Each row is a point on a tangle of strands that fork and nearly touch. The rows are in no order.
Points whose rows are less than 76.6 apart are linked; no others are. Some points are linked to none.
J740: [ -9 -20 -61 -43  24  42 -22 -15 -24  25  18  28  53  -3 112   4  47  40
  10 -31  14  10  -1   9 -21]
J477: [ 18  24 -52  12   0  12  -8 -27  29  18 -20  38 -37  -8   9 -19   4   4
 -17  -8 -26   4   5  37  -4]
J470: [ 46   9 -53  -1 -11   8  17   4  -3   6  22  21 -59 -25 -39 -27 -36  -2
 -24  24 -33 -17  41  10  -2]
J234: [ -1  14 -14  14 -19   2 -10   2  24  -5   0  26 -22 -28 -43 -15 -26 -14
 -10  23 -18  -7   1   7  29]
J981: [ 26   0 -59 -20 -25 -20  27  11 -21  34  20   1  13  -5   2   7  -4  14
  20 -35  28  19 -20 -75 -40]
J542: [ -8  -2  25 -28 -10 -11  24  11  -7  35 -14 -36  57   6  57  25  36 -22
  18 -40  40  25 -34 -32 -12]
J240: [  7 -10  40  -9   8  -6   6   7 -12 -28  11  -3  23   0  -4 -19  -9  -9
  17  21  25   3   6  -8  18]
J230: [ -10   12  -30   44   22  -35   33   31  -21   31   -1  -24  -33    4
 -107   39  -49   21   14  -13   -2   -5  -12  -73  -33]
J449: [-23  -1  65 -13  -1 -15  11  65 -33 -48  31 -44  12   9 -82 -12 -55 -19
  28  42 -13 -33  32 -35  16]
J204: [ 13   9 -33   2  -8 -32  26  16 -16  28   6 -12   5  -3 -32  17 -19  13
  30 -22  23  24 -17 -80 -35]
J281: [-14 -16  86 -18   2 -11   6  57 -37 -60  30 -39  35  19 -47 -15 -40  -7
  30  34  13 -17  27 -31   5]
J918: [-61 -25  68  18 -43   8 -13  13   3 -67   8  -1  48  21 -17 -10 -14   5
  37   9  14   7 -52 -23  19]
J836: [ 45   8 -96 -24 -18   8  -1 -21 -14  38   9  31 -28   3  43 -38  21  39
  -6 -57 -53  -8  12  -5 -66]
J153: [ -3   6   4   3 -23   2   1  26  -3 -25  27 -15 -22 -37 -88 -17 -39 -29
  -6  57 -33 -23  36 -16  43]
J134: [-45  -5  17   0 -18  23 -30 -30  31 -53  -3  29  32  -7  20 -20  12 -14
  14  16  -1  -4 -24  38  64]
J941: [-47   0  50   5 -19  11 -24 -21  41 -60 -18  10  22  -2   6 -11  13 -32
  11  12 -14   0 -31  48  57]
J673: [-23   8 111  22  -5 -15   7  40   7 -33 -17 -41  -8  29 -45  10 -23 -35
   7  21 -10 -11  17  10  14]
J381: [-58 -17  24  16 -57   7 -21  32   0 -57  27 -22  13 -22 -81 -11 -32 -14
  18  43 -31 -18  -5 -41  39]
J666: [-22  -2 -65 -20   4  24 -36 -40  21   9  -6  40  52  18  85   2  46  18
  40 -30  10  16 -28  11 -12]
J52: [-23 -47  43 -15  24  13 -10   9 -64 -36  45   0  68   2  50  -6  18  32
  10   5  59  29 -21 -17   7]
J628: [-15 -40  37 -32  41  23 -14 -25  -5 -34  -2   3  54   5  74   2  26  -3
  10   8  22   1   6  37  30]
J609: [ 16 -12 -48 -14 -37  24 -13   4  -5 -25  36  29  -7 -34 -12 -46 -20  -4
  -9  44 -10 -18  19   1  32]
J371: [ -9  29   8  14  23   8 -14 -39  44  10 -48  13 -29  10  31  13  35 -22
 -22   6  -3   4   1  74  26]
J435: [ 23   2  81 -17  18  -7  20  31 -13 -32  11 -40  -2  10 -30  -8 -28 -34
   8  46  -2 -16  56   9  22]
J18: [-15  30  49  31  23 -39  21  34   0  18 -30 -46 -17  20 -76  37 -29  -2
   9   3   8   1   4 -39 -20]
J555: [  8 -44  77 -31  42   5   9  33 -78 -36  49 -36  52   4  25   1 -10   9
   7  19  51  13  18 -17   4]
J265: [ 28  -4 -78 -67  -3  31  11   4 -14  53   5  -2  -1   6  87 -22  65  20
 -10 -69 -59 -18  20  11 -65]
J970: [-16  30  71  41  10 -23   6   9  21  -3 -36 -28 -16  18 -35  27   1 -17
 -16  15   7   8  -6  21   5]
J521: [ 30  18   6 -25  -5 -29  40  20 -15  43  -6 -38   7   1   1  30   7 -17
   7 -26  24  25   0 -47 -31]
J175: [ 33 -40  12 -49  45  13  14   5 -55   4  39  -8  29 -11  75   3  10   7
 -15  15  37   7  34   0  -1]
J770: [ 13  30  29  40  25 -33   9  -8  17  41 -34 -28 -52  13 -45  40   3  -1
 -50  12  13  -1   5  28 -12]
J502: [  8  32 -42  10  18 -11 -10 -31  36  53 -52  17 -39  12  35  21  49   4
 -38 -37 -12  11 -15  54 -33]
J347: [-36 -14  50  13 -30  -9 -10   8   5 -46   0   9  40  10 -20 -10 -15  -1
  43   8  15  10 -34 -32  16]
J738: [  1  -4 -71  51  -7 -12   9   7  -2  26  17   8 -37 -10 -98   9 -58  35
  16 -11 -13  -5 -19 -80 -10]
J985: [-24  10 -51  52 -33   4 -36 -29  42   0  -9  42  -4 -12 -27  -6 -15  19
  19  -6  -2   9 -62 -28  24]
J893: [ 18 -33  11 -42  32  34  -7 -10 -14 -37  21  19  16 -15  51 -28   8 -14
 -14  43   5 -21  42  51  39]
J968: [ 42  22 -48  -8   9  -5   7 -21   1  58 -28   5 -77  14  40   1  48  12
 -48 -40 -50  -6  32  48 -46]
J507: [-10 -43   8 -51  63  32 -17 -17 -11  -5   5  -3  61  -2 115  26  50  10
  -2 -12  22   5  18  35  10]
J704: [  6 -25  32 -20  10   3   2   6 -31 -25  32   1  44   0  18 -16  -8   6
  17  20  39   7   8 -21  12]
J262: [-24  -3  62   6 -21   5  -7  17  14 -50   0 -14  16  -8 -34 -18 -13 -27
  12  32  -6  -5  -2  12  44]
J144: [ 42  22 -33  -5  14 -15  15  -9   3  73 -30 -14 -67  17  39  23  49  -8
 -59 -43 -22  -1  14  45 -43]
J74: [ -1   3 -91 -22 -14  48 -44 -31   8 -17  26  65   8 -15  44 -51   1  32
   5  18 -33 -24  10  31  10]
J861: [ -7 -20 102 -16  14   3   9  13 -14 -54   2 -32  29  21  11  -9  -4 -30
  15  22  11  -3  19  21  32]
J469: [ 25  13 -65  -4 -14  14  -3 -25  15   5   0  49 -22 -10  11 -32  -6  12
  -7   3 -28 -13  13  22  -8]
J5: [ -9   9  27  -4  -5 -17  15  -2   1  24 -31 -18  42   8  31  18  24 -12
  23 -36  39  36 -28 -34 -17]
J942: [-62  11  70  70 -18  -7 -14  15  33 -28 -37 -17  -5   4 -75  16 -20  -9
  -8  12 -14 -10 -32  11   9]
J857: [  3 -50  63 -29  47  18  -1  19 -70 -37  49 -15  40  -3  41 -13  -6  11
  -4  30  46   9  17   6  21]
J405: [ -33   13   15   33   17  -27   27   53  -24   -9    7  -29   -5   12
 -107   22  -67   -1   30   13  -12  -25    4  -77   -9]
J217: [-15   5 -39 -23  12  13 -15 -34  17  19 -21  29  43   8  88  11  48   0
  28 -32   9  15 -20  10 -10]
J432: [ 12  25  40  -5   5 -35  38  41 -19  39 -17 -61   6  11 -19  41   2 -18
  17 -26  33  21  -4 -49 -29]
J792: [-16  24 -24  25  -8  -2 -21 -37  40   3 -33  36   2   1  14  -3  13  -2
  15 -21  -1  18 -35  12  12]
J396: [-24 -39 104 -13  -3  14  -4  26 -26 -62  18 -27  44  13   0 -14 -16 -15
  17  24  22  -9   0  16  29]
J575: [-19 -38  58 -26   4  21 -20  -3 -23 -67  30   4  42 -11  24 -27   3  -5
   4  38  17  -6   3  30  55]
J421: [  2  -8   7 -31  43  29  -7 -36  22 -18 -22  11  13   7  79  -1  36 -26
   2  10  -8 -12  44  69  36]
J365: [-77 -20  70  15 -66  13 -26  32  15 -79   5 -25  28  -7 -53  -9 -18 -22
  18  23 -31  -3 -24   1  38]
J44: [-56   9  52  32 -29   5 -21  -8  38 -56 -24   5  15  -4 -24  -3   1 -20
  15   9  -6   8 -39  18  40]
J505: [ 15 -19  -1 -40  44  35  -3 -29   5 -24  -5  16   9  -2  77 -21  26 -15
  -9  30 -13 -22  53  72  32]
J596: [-58  16  42  69 -30 -18  -9   2  27 -22 -40  -3  18  11 -47  17 -16   5
  31 -14  10  20 -58 -36   1]
J350: [ 53  20 -29  -5   3 -29  33   0  -5  63 -10 -17 -64   0  -4  25  10 -10
 -40 -34 -11  10  16  -2 -49]
J121: [ -2 -18 -11 -57  14  19   8  10 -13  38  -2 -26  63  -8  93  28  58 -12
  11 -36  38   8 -23 -11 -12]
J668: [-13  23 -89 -10  -2  28 -40 -48  31  12 -17  62  13  12  70 -14  31  22
  27 -29 -37   1 -14  33 -13]
J200: [ 40   1 -54  45  19 -34  10  -6   2  52   4 -17 -78  -2 -89  27 -31  31
 -58 -22 -13 -20  -1   3 -53]
J650: [ 48   9 -33  21  15 -32  23  -5   2  53  -5 -23 -89   5 -54  19 -16  14
 -62 -12 -18  -9  22  18 -43]
J635: [-49 -27  69  -6 -41  14 -18  23   7 -71  16 -14  33  -5 -24 -26 -13 -15
  12  32  -8  -1 -15  11  42]
J569: [ 36  -9 -41 -51  22  18  18 -14 -21  30   1   6   5   5  86 -10  31   5
  -7 -21  -5  -3  38  20 -29]
J21: [ 37 -21  10 -35  21  16   7   0 -21 -25  24  13  11 -12  32 -30 -10 -14
 -12  38   5 -17  46  34  28]
J775: [  5 -29 -22 -54  11  19  18  22 -36  38  20 -17  61 -10  89  17  39   1
   1 -42  42  11 -22 -24 -19]
J360: [-35 -26  62 -18  20  19 -12 -26  13 -58 -16   5  47  11  51 -10  24 -18
  20  -1  12   5  -7  51  47]
J372: [ 23  23 -58   4 -18 -16   3 -10   5  52 -21  17 -27   4  18   5  19  10
 -12 -56 -12  19 -18  -6 -45]
J667: [-10  29 -34  38  -5  -7 -15 -34  40  26 -41  30 -18  -2  -8  13  15   6
 -10 -19   1  23 -39  14  -4]
J340: [ 16  26 -30   4  -3 -20   8   0  14  83 -40 -27 -39   6  21  43  55  -6
 -43 -64  11  20 -37  13 -47]
J554: [ 19  -7  93 -18  27  -2  20  14  -9 -26   3 -31   4  10  11  -6 -12 -32
   7  32  12  -7  43  17  29]
J16: [-18  29  52  33  19 -30  23  38  -1  -2 -11 -43 -23  16 -93  25 -41  -9
   1  23  -2 -17  12 -26  -8]
J825: [ 23   9 -19  33  12 -35   2 -26  15  77 -34 -34 -65  17 -45  46  11  16
 -72 -18  17  -9  -9  28 -48]
J257: [ 22  18 -40  15  -8 -26  10  -7   8  48 -25   5 -24  -1  -6  26   8   4
  -5 -39  11  27 -20 -22 -38]
J272: [ 58   9 -49  20  13 -15  18  -4   2  36   5   3 -96  -5 -55   3 -21  17
 -63  -3 -33 -18  28  37 -42]
J224: [ -3  18  48   5  32  -8   1 -31  35   2 -51  -7  -8  17  41  19  37 -31
 -11   4  -5   7  12  57  29]
J506: [ 13  13 -28  50   5 -22 -10 -25  22  54 -29  -8 -51   4 -50  36   1  28
 -52 -28  16   2 -33  17 -37]
J540: [ 26  -3 -74  55   1 -14   3  -9  11  49   2   6 -66  -6 -76  18 -30  37
 -45 -36 -19  -8  -9  -7 -51]
J321: [ 50   7 -42 -20  -1 -13  30  -2 -10  15  10  11 -31   1   1  -8 -14   1
  -4 -10  -4  -1  23 -15 -26]
J485: [ -8 -34 -35 -34  25  29 -24 -16 -22  10  25  21  62  -1  99   6  41  24
  12 -19  30  16 -10  -6 -16]
J557: [-20   9  31  25 -16 -13   2   1   9 -16 -17   4  22   7 -19   8 -12   3
  37  -3  19  14 -25 -42  -2]
J103: [-55 -12  38  26 -32 -19   2  48  -9 -50  16 -19  29  13 -71  -7 -48  10
  47  29   3 -17 -20 -71   5]
J282: [  22   -1 -102  -19  -25   20  -19  -25  -12   19   35   59    7    8
   49  -39    0   48   17  -24  -16    0  -12  -31  -42]
J869: [ 28   3 -80  26 -20  -5   1 -14   7  23  13  40 -42 -12 -27 -13 -29  29
  -2 -19 -30   7 -10 -35 -27]
J261: [  5  30 -17  18  22   8 -11 -41  43  11 -43  27 -49   2  18   7  25 -16
 -36   9 -21  -7   6  83  24]
J726: [ 43  -7 -73 -31 -28 -16  26   8 -28  41  33   6   0  -2  22  -4   2  23
   6 -52  -5  10  -5 -53 -58]
J995: [-41  -2  50  32 -10 -22  15  49  -6 -30  -1 -27  20  22 -68  11 -47   6
  41   9   1 -10 -13 -62   1]
J606: [ -3   2 -66 -18 -26  39 -38 -29  27 -28  27  51   3 -28  25 -43   2   1
  -2  31 -34 -24   4  40  35]
J312: [  32    8 -103  -28  -20   14   -9  -24  -25   32   33   46   -8   -1
   55  -43   11   51    7  -46  -42  -13    3  -17  -65]
J358: [ 17 -30  51 -42  30  -7  23  27 -69  -1  47 -41  59   0  48   6   2   2
   3   4  60  18  17 -30  -9]
J27: [ 18  27 -40  21   7   3 -13 -34  32  25 -33  36 -54  -1   0  -2  18  -5
 -42  -2 -30  -9   8  64   0]
J198: [ 28  -6 -62  -6 -19  18  -7 -11  -6  -9  30  46  -9 -23  -1 -38 -20  13
   0  25 -14 -10  19  -5  12]
J649: [ 28   2  -7 -38  -5 -17  35  21 -20  42   4 -28  17  -5  36  16  18 -13
  11 -29  29  18  -7 -38 -27]
J864: [ 16  -9  10 -48  31   5  12 -16  -4  23 -14 -11  35  -1  89  12  45 -24
   2 -20  20   6  17  17   4]
J914: [ 36  21 -23  10  12 -33   8 -20  10  75 -28 -23 -76  11  -4  40  30   9
 -69 -26  -2  -2   3  46 -46]
J584: [  0  25 -38  49   4 -14 -15 -34  31  47 -42  15 -38  -2 -24  27  11  19
 -35 -24   9  11 -36  22 -21]
J438: [ -17   17   -6   32   27  -36   29   37  -20   20    3  -36  -26    7
 -112   38  -64    9   21   -1   -7  -18    8  -83  -16]
J627: [ 29  25  11  16  12 -21   8 -18  21  37 -39 -12 -60  10  -8  27  17 -14
 -50   6   0   2  16  46  -7]
J580: [ 48   5  33 -31  24 -13  33   7 -18  13   6 -22  -3   8  19  -3  -4 -20
   3  13  13   8  43  -2  -1]
J61: [ 56  11 -60 -27  -2   4  21 -13  -8  50  -7  12 -64   9  39 -22  27  11
 -36 -54 -55 -17  35  30 -61]
J415: [ 11 -30  -5 -56  48  28  -6 -20 -14  10  -3   0  34   4 106   8  34   1
  -2  -5  20  -6  34  30   9]
J685: [-74   1  65  56 -47   3 -23  36  23 -44 -20 -27  -2   1 -81  17 -26 -15
   2  14 -33 -11 -27   2  21]
J529: [ 51  15 -58  -7  -4  -6  23 -11  -3  29  -5  20 -48  -1  -3  -9 -10  14
 -15 -24 -27   3  17  -2 -36]
J154: [ 64  -3 -18 -32  13  -7  31  12 -21  -7  31   5 -29 -11 -11 -27 -27  -9
  -7  32  -7 -19  56   1  -2]
J550: [ 57  18 -52   9   7  -8  20  -6   4  20   3  21 -80 -12 -43 -17 -25  10
 -41   7 -35 -14  30  25 -16]
J301: [-19  13  -5  -4 -36  23 -32 -15  30 -39   3  10 -13 -47 -22 -18   0 -39
 -17  44 -40  -8  10  44  63]
J95: [ -3   6 -48 -11 -37  32 -33 -21  24 -23  12  36 -18 -42  -2 -33   2 -25
 -20  36 -43 -23  23  47  52]
J324: [ 18 -10 -75 -31  -2  15  -8 -19 -20  18  30  41  19  -3  64 -22  14  35
  14 -21   4   1   0 -15 -36]
J373: [ -7 -14  19 -37  17   9  11  -4  -5  21 -15 -14  57   1  75  24  38 -11
  15 -29  31  21 -10  -6   1]
J723: [ 55  16  -8 -14  25   0  23 -17   9  35 -22   2 -58  14  38  -4  22 -17
 -37   7 -26 -14  56  52  -3]
J653: [ 65  21   3 -19  25 -12  35  -5  -2  47 -17 -18 -65  13  23  15  14 -22
 -37  -4 -16   5  49  26  -5]
J839: [ 27  25  10   4  17 -11  17 -14  18  20 -20   4 -50   1 -11   3   6 -14
 -32  21  -9  -1  24  40  11]
J785: [  7  29 -46  12  -3  -7  -7 -17  24  77 -42   2 -35   4  36  36  56  -6
 -40 -62  -2  14 -31  29 -43]
J215: [-40 -55  54   5  -8  12 -23  25 -57 -71  60   4  56  14   8 -19  -7  38
  21  33  52  18 -40 -31  21]
J804: [ -4  24 -28  -6  11   1  -2 -27  32  42 -47  16  -9   7  60  19  49 -12
  -9 -36  -6  19  -9  32 -17]
J881: [ 16 -30  38 -38  17  -3  17  10 -38   2  21 -23  52   3  42   2   3   0
  12  -2  45  18   6 -22  -6]
J538: [-41   1 -41  73 -29  14 -22   0  35   7  -4   8 -27 -23 -84   9 -36  16
  -4   5 -14  -6 -46 -35  28]
J85: [ 26  -8  20 -34  25  -2  21 -10  -7  14  -7 -10  14   2  51  -2  21 -22
   1   1  19   7  30   7   5]
J137: [-71  -7  59  29 -62  11 -29  28  24 -61  -2 -29   1 -16 -72   1 -18 -25
  -2  26 -48  -2 -15   2  41]
J899: [ -2  10  52   4  -6   4   2   9  18 -34  -5  -9  -9 -10 -29 -14  -8 -36
  -4  34 -14  -8  19  32  44]
J762: [-31   2  80  19  -8 -21  10  48  -6 -38  -1 -35  27  26 -55   4 -34 -15
  38   8  10  -5  -2 -35  -2]
J227: [-57  23  42  80 -21 -11 -16   3  41 -15 -40  -4   4   9 -60  24 -12   0
   5   5   2   7 -51  -1  12]
J996: [-63 -44  72   7 -42  12 -20  26 -22 -84  33  -6  53  22 -13 -20 -17  14
  35  24  17   2 -38 -18  23]
J382: [-15 -22 -65 -29  20  41 -36 -33 -10 -14  29  58  42   2  84 -24  24  35
  20   5   3  -4   5  23   4]
J278: [  6 -12 -84 -38   6  27 -20 -23 -15  26  21  39  35   3  89 -19  31  37
  15 -28  -6   1   2   4 -41]
J403: [  0 -13  69 -10   5 -21  23  30 -33 -21  17 -33  42  22 -10   3 -17  -3
  32  10  39   7  16 -41 -13]
J534: [-20  10  81  13   8  -9   9 -11  26 -27 -36 -10  16  15  23   5  19 -29
  16   3   9  13 -15  32  22]
J600: [ -1  -1  30 -19  34  10  -1 -30  23  -8 -31   4  14  10  64   0  30 -28
   7   5   0   1  20  54  35]
J525: [-32  10  22  57 -23 -18  -4   9  16 -10 -20   0  14   6 -46  11 -23  13
  34 -11  12  12 -43 -49  -6]
J818: [  28   -4 -105    1  -34   16  -18  -25   -6   10   47   57   -7    2
   18  -44  -21   50   19  -13  -20  -15  -16  -39  -32]
J209: [-15  17  18  12 -25  13 -20  -1  29 -28  -5  -2 -20 -34 -42 -11  -2 -37
 -25  44 -31 -13  15  41  58]
J823: [ 42  -2 -50 -42  -9  -5  25  -1 -24  27  24  10   5  -2  30 -14  -4  14
   5 -21  12   3  19 -26 -39]
J764: [-22 -34  98 -12   1   0   3  38 -36 -64  24 -29  42  26 -27 -17 -27  -6
  28  23  18  -3   8 -12  12]
J963: [ -4   7  55   1   4 -11   9  -4  10 -26 -13  -4  25  18   0  -3   2 -18
  19   5  16  10   4   7  16]
J741: [ -9  34  65  43  20 -32   9   8  16  27 -44 -45 -36  22 -59  37  -3  -7
 -30  12  15  -7  -2  18 -10]
J77: [-42 -16  -9  20 -56  11 -20  23  -1 -35  30 -13   2 -35 -83 -11 -37  -5
  15  44 -31 -26   2 -57  45]
J648: [  5  15  90   4  19 -17  17  41  -2 -29  -1 -41 -10  10 -49   2 -26 -33
   5  39  -6 -13  35   6  25]
J393: [ 15   3 -71  46  -4  -5  -3 -11  14  38   3  26 -57  -7 -66   9 -32  32
 -22 -23 -15   4 -23 -22 -28]
J258: [ 64   9  13 -30  23 -13  44   7 -12  30  -1 -29 -32   8  30   8   3 -26
 -11   8   3  -1  50   6 -11]
J617: [ 63   9 -25 -20  10  -7  33  14 -12   2  22   4 -56 -15 -44 -22 -36 -13
 -16  35 -28 -24  58   2   0]
J670: [  2  -3  -6 -10 -33  13 -11  22   4 -33  24  -7 -21 -50 -62 -21 -22 -28
 -14  56 -32 -20  35   3  48]
J26: [ 14  29 -19  21  -6 -30  19   6   3  67 -35 -27 -22   2 -28  43  13   1
 -18 -49  21  26 -38 -36 -46]
J742: [-39 -57  68  -4  11  16 -17  14 -64 -60  54  -1  63   8  31 -11   4  30
  16  18  56  22 -28 -15  17]
J568: [-28   1 -45  88 -15   4 -22 -16  31  33 -15  15 -32 -14 -82  27 -35  31
  -6 -15   1   0 -55 -36   0]
J428: [ -9  26 -79   6  -5  10 -25 -41  38  34 -36  47   0  12  51   2  34  19
  12 -49 -22  21 -32  15 -27]
J211: [-33   5 -47  62 -49  18 -40 -17  39 -11   5  32 -16 -26 -52  -1 -24  11
   7   9 -17  -1 -55 -29  38]
J101: [-44 -43  57   1 -23  10 -14  36 -38 -72  53 -11  47   9 -23 -23 -21  26
  28  38  34   0 -24 -26  22]
J624: [-13   8  37   6   4 -19  16  55 -21 -34  19 -32   0  -8 -90  -8 -53 -14
  24  43  -9 -24  28 -44   8]
J443: [ 24  -6 -19 -31 -25  17  -9  13  -9 -33  44   8 -16 -43 -33 -32 -25 -17
 -21  62 -22 -24  48  10  41]
J413: [ 26 -15 -22 -50   1  -3  24  18 -34  42  20 -20  44  -5  62   7  23   0
   7 -35  38  19 -10 -35 -29]
J783: [ 39  12 -24 -22  19  15  18 -24  20  16 -24  18 -34   6  53 -12  23  -8
 -23   0 -24 -12  45  48   4]
J366: [ 11  23 -21  29  -2 -38   7   3  13  81 -36 -38 -34   6 -26  56  32  -1
 -33 -52  23  23 -43  -2 -45]
J158: [-25  22  82  33   0 -14   2  -4  29 -24 -42 -20  -6  16 -15  14   7 -26
   2   7   2   6 -16  34  22]
J982: [ -5  31  53  18   7 -46  38  41 -13  29 -21 -54   2  25 -52  38 -18  -6
  17 -13  21  13  -3 -56 -37]
J746: [  6  17 -22  21   4 -39  27  23 -14  32  -3 -21 -11   4 -70  33 -36  20
  26 -23  13   8 -14 -83 -38]
J364: [ 47 -11  -5 -36  15   8  18  10 -30 -22  38   1   5 -13  -1 -36 -25  -6
  -9  42   7 -20  52  10  16]
J481: [-64 -26  48  12 -49   5 -16  47  -9 -66  23 -25  27   8 -68 -12 -37  -1
  34  33 -15 -20 -16 -55  26]
J586: [-15 -11 -29  16 -44  10 -10  19   0 -28  38   6  -2 -30 -69 -24 -41   6
  20  43  -9 -23  -9 -54  34]
J199: [ -7   9 -92 -21   0  40 -42 -42  18  -5   3  67  10   8  63 -34  18  34
  22 -11 -35 -12  -1  31 -14]
J850: [-18 -50  27 -30  54  29 -21 -16 -21 -29  16   8  66  -6  93   9  34  12
   7  -3  33  18  -1  29  20]
J376: [ 20  10  26  -4   9   0  14 -10  13 -10 -11   2 -22  -7  -3 -13  -2 -27
 -12  32  -3  -6  28  35  33]
J749: [-38  23 -35  44 -26   6 -39 -38  46  -8 -17  46   7  -5  -1  -1   2   7
  23 -10  -1  15 -59  -6  28]
J73: [ 27 -38  43 -45  47  17  11   9 -47 -21  33 -20  35  -9  59  -6  -1  -4
 -14  26  39  -4  39  15  15]
J111: [ 30  -4 -80   2 -26   0   0 -12  -3   6  30  47 -19  -7 -18 -23 -32  33
  15  -9  -9  -3  -7 -46 -20]
J179: [ -16   19   45   23   10  -18   16   51   -4  -12    2  -35  -22    0
 -101    8  -47  -15    9   32  -19  -22   23  -29   11]
J858: [-14 -35 -31 -24  27  21 -20 -11 -41   4  42  28  54  -8  82   2  29  38
   5   1  43  23 -18 -18  -7]
J943: [-19   4  32  10 -16 -19   6  -3   3  -5 -16  -5  45  13   8  10   3   0
  35 -21  36  22 -33 -41  -6]
J327: [-30  -8  -1 -18 -14  28 -35 -27  25 -56   7  27  21 -22  26 -31  17 -29
   2  28 -19  -7  -3  56  60]
J518: [  7  27 -84   0 -14   3 -18 -24  21  52 -25  31 -11   6  40   7  40  15
   3 -69 -19  19 -40   0 -46]
J32: [-30   6   5 -15  19  10 -12 -36  35   3 -32  19  39   9  77  14  52 -16
  32 -32  18  21 -12  25   9]
J699: [ -4  -8 -24 -16  -2  29 -23 -25  14 -33  17  41  17 -27  20 -35   3 -10
   5  27  -7 -12   6  30  37]
J60: [ 50  14 -69 -19  -7  -5  21 -12  -9  41   0  20 -38   3  31 -24  15  21
 -15 -45 -45  -6  25   7 -54]
J76: [-41  13 104  32  -3 -19   8  45   9 -36 -26 -40   4  31 -55  15 -25 -15
  16   9  -9  -6   1  -7  -7]
J219: [ -12   14    8   24   -6   -2   -3   34    3   -1    8  -27  -43  -35
 -113    6  -45  -19  -25   47  -41  -32   31  -11   29]
J924: [-31  -3  34 -10  16   6 -13 -36  27 -27 -27  16  45  14  61   1  31 -18
  33 -18  14  19 -22  32  31]
J939: [-25   8 -36  79 -12  -4 -28 -22  44  36 -26  14 -32  -8 -69  24 -20  31
 -31 -13   1   5 -61  -6  -3]
J250: [ -8 -39   3 -28  22  14  -7   3 -56  -8  42   9  66  -3  66   3  22  27
  11  -3  56  22 -11 -23  -3]

A fork is a point with three links, a tip a point with one. Leave the first point through the second and follow the links. Name the first fork or tip that comes.
J942 / J685 -> J899
J893 / J21 -> J282
J278 / J740 -> J557
J981 / J204 -> J405
J939 / J568 -> J60
J421 / J600 -> J219
J415 / J507 -> J666
J804 / J502 -> J606

Follow the links from the first point to the second, and from the first to the third. Name the last point that the two ways share.
J941 / J26 / J365 -> J606
J415 / J250 / J685 -> J557
J32 / J413 / J943 -> J373
J653 / J32 / J624 -> J864
J134 / J839 / J340 -> J606
J507 / J281 / J137 -> J373
J312 / J405 / J538 -> J60
J741 / J525 / J199 -> J899
J963 / J199 / J685 -> J899

Name the points in between on the shortest way along the links from the first point to the second, in order.
J103 / J281 -> J995 > J762 > J76 > J673 > J648 > J435 > J554 > J861 > J396 > J764
J134 / J804 -> J327 > J699 > J606 > J74 > J199 > J668 > J428 > J518 > J372 > J257 > J26 > J366 > J340 > J785 > J502
J914 / J438 -> J144 > J968 > J61 > J60 > J529 > J321 > J823 > J726 > J981 > J204 > J746 > J230
J175 / J963 -> J73 > J857 > J555 > J358 > J881 > J704 > J240
J137 / J209 -> J365 > J635 > J262 > J899
J584 / J282 -> J506 > J825 > J914 > J144 > J968 > J61 > J60 > J836 > J312
